A landscape with many valleys, sampled at points; each row gives a point and its height.
A ball rolls from a point to the lowest of its 2 nearest points, and stops where none of them is lower. Distance is the straight distance between rows; heights are no part of it.
mup (h 532): [  8  20  26  12 -29   2   5  -5 -11  10  20  13  11  -3  24 -27 -11 -50
  13  10]
pega (h 524): [ 15 -19   4  26  -9   9 -21 -16  23  -4   1 -11 -29 -33 -22  25  29  11
   1 -29]
zare (h 206): [-32   8  10  16 -34  -3 -24 -30 -13  21   0  29 -23  -6  35 -15  18 -45
  -1 -14]
dud (h 629): [ 14  -3  15  -2  31   8   6  15   4 -16 -22  13  18  13 -26  29  12  28
  14  19]
duz (h 402): [ 27  22  30 -33  -1   6  37   6 -16 -12  23   3  27 -24  12  -1 -34 -26
  -7  13]
Fari (h 222): [ 14   6 -18 -33  34  -3  40  27  33  -9  13 -27  -8 -10 -16 -16 -26  28
 -22 -18]
ber (h 444): [ 14 -13 -27 -22 -18   3 -15   2  16  11  -2 -21   1 -19 -13 -12 -13  39
   6  -7]
Pid (h 430): [  4  24  32  26 -59   8 -30 -23   0 -15  22  30 -17 -12  10 -35 -22  16
 -32  -9]
guno (h 223): [-12  -5  -5 -11  51  22  16   6  14 -17   4  19  -7  40 -23   7  -4  41
 -15 -13]
vogo (h 220): [  0   4  13  44 -11 -13 -18  30   9   6 -12 -12  39  19   2 -27  39  -3
  19   3]
boted (h 440): [  8  17  -1 -39  15 -17  34   7 -24  -2   0   2  17 -15  14   9 -54  -9
   1  37]
Ton (h 280): [  0   0   7  18 -57  -3 -43 -24 -26   0  -5  33  17   0  -1  -7   0  38
  -1  18]
nuzi (h 441): [ 13  39  16   7  54 -14  44  38 -17 -17 -14  -7  17  29  -3   1 -16 -29
 -19  36]
Gefev (h 243): [-15   2 -20  50 -33   4 -37   1 -10  26   3   4 -15 -18  28   8  35 -22
 -10 -35]
Mil (h 483): [ 13 -17  23   5   4  20 -13 -23  41 -15   1 -16  -9 -10 -23 -14  35  10
  -8 -39]
taso (h 507): [  5  -3 -30 -18 -20 -16   6  10  -4  -2  13  18  31  10  10 -35 -34  23
  -7   1]
rud (h 403): [-22  24  27 -24  36  32  32 -18 -13  11   9   0  -8  26 -21  11 -16  -2
  -2  35]
gizog (h 576): [-11  -9 -21 -22  40   1  46  26   0 -17  17  13  20  54  -7 -33  -1   1
 -10 -34]
verab (h 558): [ 27 -26 -21   3 -23  18 -17   7  29  -5  23 -43 -45 -45 -18  34  16   3
  -7 -25]
bef (h 299): [ 32   6 -11 -20  41   3  60  37   1 -27   4 -24  14  -8 -24   5 -23   9
  -5 -10]
tuku (h 561): [ -5  -1   0  13 -14 -20 -10  -3 -15  14  -6   8  20 -14  43 -14   0 -41
  12   6]
tusek (h 199): [-14  10 -11  -9 -12 -19 -14 -10 -44  35 -19  25  -9 -32  34  26 -12 -37
 -17   7]
pob (h 239): [-40 -24 -22 -16 -16  -2 -11 -37  -7  34  -7  22 -32 -28  27 -14  -5 -11
 -17 -32]
niv (h 535): [  0  12 -17 -15 -28 -16  34  15 -26 -11  32  22  35  12  -3 -43 -15  -3
 -10 -16]
ginu (h 92): [-32  17  -5  13 -10 -14 -12 -10 -27  36 -20   8 -29 -18  41 -10  -1 -42
 -19 -17]
gabu (h 89): [-30  33  15   0 -36   2 -22 -26 -18  10 -18  30 -20  27   8   5  -9  21
  -7  22]
milu (h 581): [ 24 -13 -23  25 -22  20 -15  -8  25  -4  46 -31 -23 -37  -4  22   3 -25
   9 -24]
fisi (h 437): [  6  10  29 -16  52  26  59   0  -9 -12  -9   3   6  16 -27  19   4 -15
  -6  15]
nemik (h 347): [ 14  14 -31   6  19 -33  17  45 -17   7  -8 -41  10  -2  12   6 -31 -26
   8  37]
tuvik (h 262): [  6 -13  23 -18 -17  10 -14 -44 -28  17  -7  25 -12 -19   0  27   3 -14
  11  29]
Zubol (h 583): [  1 -21 -23  23 -41 -19 -37  14  -2  10  33 -28  28   7  14  -3  14  -9
  41   1]
daro (h 469): [ -1  47  17   2 -44   1 -20 -11 -16   8   9  25 -29 -15  15 -13 -35  -9
 -33   5]
kerel (h 588): [ -4 -29 -19   0 -30 -27 -31  -3  -5  21   8  -5  16 -26  34  -2 -20 -20
  16   8]
pasef (h 398): [ -7  29  -2  24  31 -36  25  45  -8  -8 -22 -24  27  17  14 -13 -24 -48
  -2  31]
Mag (h 289): [ -9  20  16  42 -28   8 -20  -8 -18  15  11  26 -14 -12  34   6   9 -70
 -14 -10]
dizoz (h 80): [ 14  -2  -6  18  10 -13   9  20  14   0  -4 -25  29   9  12 -14  17 -23
  19   4]
taloz (h 551): [ -5 -20  -6 -13  34   3  48  10   5 -18 -11  -4  35  26 -11 -26  17   0
   7 -29]
gosub (h 320): [  7  11  12  43 -22  10 -35 -15 -13  12   8  19  -7 -23  11  26  20 -33
  -5 -19]
Moz (h 136): [-37 -23 -28  17 -28  -8 -30 -12 -11  41   0  -1 -20 -22  29   0  17   1
 -20 -46]
Luve (h 301): [  3   5 -16   9  39 -18  26  42  39 -11  -5 -52 -13  11 -12 -19  -5 -14
  -9 -20]
foler (h 582): [-35 -39  -6 -31  47   1  15 -10 -16  15 -15  30   6  40   0  -2  -9  15
  15  21]
lupag (h 557): [ 14 -46 -31   8 -51  -3 -30  14  15  -4  28 -37  20  15   0   4  27  14
  57  14]
vev (h 634): [ 27 -27  16 -14 -18 -15   5 -24 -31 -11  32  15  43 -18  18   6 -26 -21
  20  23]
zase (h 315): [  6  -3  19 -38   3  10  17 -33 -11  16  -9  19 -16 -40  10  19 -16 -24
   3  15]
gav (h 521): [ 26 -20   1  -6   9  14  32   9  10 -22  -8 -14  31   6 -28  -8  17  15
  12 -21]
badin (h 651): [ 15  38  18  12  26   1   5  38   3 -29 -19   1  34  28 -25  26  28  28
   7  25]
von (h 342): [ 11   4  16  29 -54  13 -52 -33  -3 -15  13  19   1 -13  -9  15  17  34
 -15  -7]
depu (h 442): [-23   9 -19   8  37   7 -39  17   7   0 -35  13 -35  30 -10  14  19  28
 -18   0]
Kov (h 373): [-24   7   8   8  37   2 -19  12  36 -20 -18   3 -17  53  -9  -5  31  24
 -14 -20]
vuku (h 470): [ 11  17  47  -5  38  22  50  -7  16 -26  -6  -3   1   4 -22  -7   1 -18
 -14 -16]
tese (h 501): [  4  42  41   6 -30   5  -5  -7 -12   5  15   8  -5  -2   4 -12  -1  -5
 -10  17]
zol (h 529): [-40 -13  -2  -4  16   3 -17 -11 -20  41 -40  23 -29  11  11  24  23   7
  -9  -4]
rosor (h 193): [-15  -4  25 -12 -19  15  -4 -39 -15  18 -17  26   9  19  -4   5 -13   3
   9  30]
muzaz (h 295): [  6   1 -30 -10 -17 -36   3  31  -9   8  -4 -51 -16 -17  17  18 -15 -10
  15  34]
rozom (h 486): [ 14 -17  -8   1  -7   3  -1  14  28 -16  12 -20  22  -1 -19 -13   3  35
   7 -14]
dis (h 431): [-11 -16   7 -14  19  18 -15 -31  26  -1  -9  11 -30  -6 -23  -7  28  39
   1 -26]
zusup (h 388): [ 22  15  48  30 -45  29 -26 -28   2 -18  38  15   4  -2 -15 -10  -1  30
 -19  -4]
Pela (h 117): [  7  -4 -21 -28  29  12  26   4  24 -27   6   9 -12   8 -12 -14 -16  50
 -18 -23]
Dek (h 556): [-41 -23 -11 -23  36   5  -8 -32 -20  29 -40  34 -21  21  12  15   6   0
  15  23]
Rav (h 198): [-17  -3  -8   0 -38  -1 -29 -27  -7   3 -13  30 -19   6  -2 -10  -6  38
 -11  -5]
Gare (h 205): [  4   0 -18  12  22 -23  13  27  19   4 -17 -46 -12   0  -5   1  14 -10
  23  13]
bup (h 606): [ 26   8 -24  29 -33  -3 -27  19   3  -6  33 -36 -13 -18   5  41  -1 -33
  18  -2]
Vasep (h 614): [ 22 -30  -4   7 -16 -17 -17 -12  -4   1  43 -14  34 -32  17  -4 -13 -16
  31  17]
muliv (h 473): [ 20  24 -10 -15 -15 -10   5   7  -1  -2   6   5  24  -3  10 -12 -45   6
   0  36]
pafi (h 364): [ -8  17  33 -32  31  20  33 -28  -6  11  -8  15 -30 -13 -15   8 -26 -17
 -22  18]
sepe (h 397): [ 22   5 -17  -8   1 -12 -14  -3   6   3 -13 -23  -7 -29 -14  18  -4  20
   9  20]
dez (h 491): [-37  19  -9  17  13 -14 -30   6 -11  15 -28  16 -11  38   6  17  24   8
   5   6]
tas (h 346): [ 11 -20 -41 -19  -4 -23  -8  21   3  -2  -4 -52  -3 -17  -9  26 -25  25
  16  36]
sali (h 379): [-31 -22  -7 -19  26   9   3 -41  10   6 -23  21 -38 -21  -7   1  -3  22
 -13 -20]
Putip (h 525): [ 17 -32 -10   3 -41   7 -19  15  31 -11  17 -44   8  -4 -17   5  25  35
  36  -5]
Peme (h 302): [-21 -11  27 -12  36  31  -2  -5  18 -28  -4  10  -5  61 -19   7  31  41
 -10 -19]
lutu (h 610): [ 25  -4   1  41 -37  -4 -44  12   4   0  28 -21  11 -11  -1  18  20 -14
  28  20]
Fek (h 371): [  2  22   5  10  51  -3  25  29  30 -17  -9 -17  -1  21 -11 -37   6 -12
 -16 -35]
Kepep (h 356): [ 30  -2  11 -17  11  -9  39  13   2 -13   7 -19  25 -30  -8  10 -19  -5
   1   4]
tuvuz (h 562): [-12   4 -15 -26  -2  -9  46  27  -3 -24  15  25  34  42 -11 -32  -9  29
 -17 -28]
Depaf (h 605): [ -8 -10   6 -22  43  20  26  -4  -7  -6 -23  33   9  36 -13  11  16  16
  17  29]
fos (h 316): [-13 -34 -19 -10   5   6  -5 -22  -5  20 -21   4 -29 -37   0   3  11 -14
  -3 -29]
gerog (h 429): [ -1  12  28   9  44   5  15   2  32 -16 -19  -7 -12   6 -11 -12  23  -9
  -9 -13]

Where does a ball stop that starts at each point below?
lutu -> muzaz
bup -> Moz
vuku -> dizoz
niv -> Pela
Depaf -> Pela
taloz -> muzaz
Vasep -> gabu
Pid -> gabu
fisi -> gabu
vev -> Pela

Call two points neighbours if one is among the 2 nearest of the other. Go from one point of each pair to the other, from neighbour to neighbour, staying as low as possible. Name the highest point that can't be avoided.
Moz / gabu -> tuku
gabu / Pela -> gizog
dizoz / muzaz -> vuku
Moz / ginu -> gosub
muzaz / gabu -> nuzi
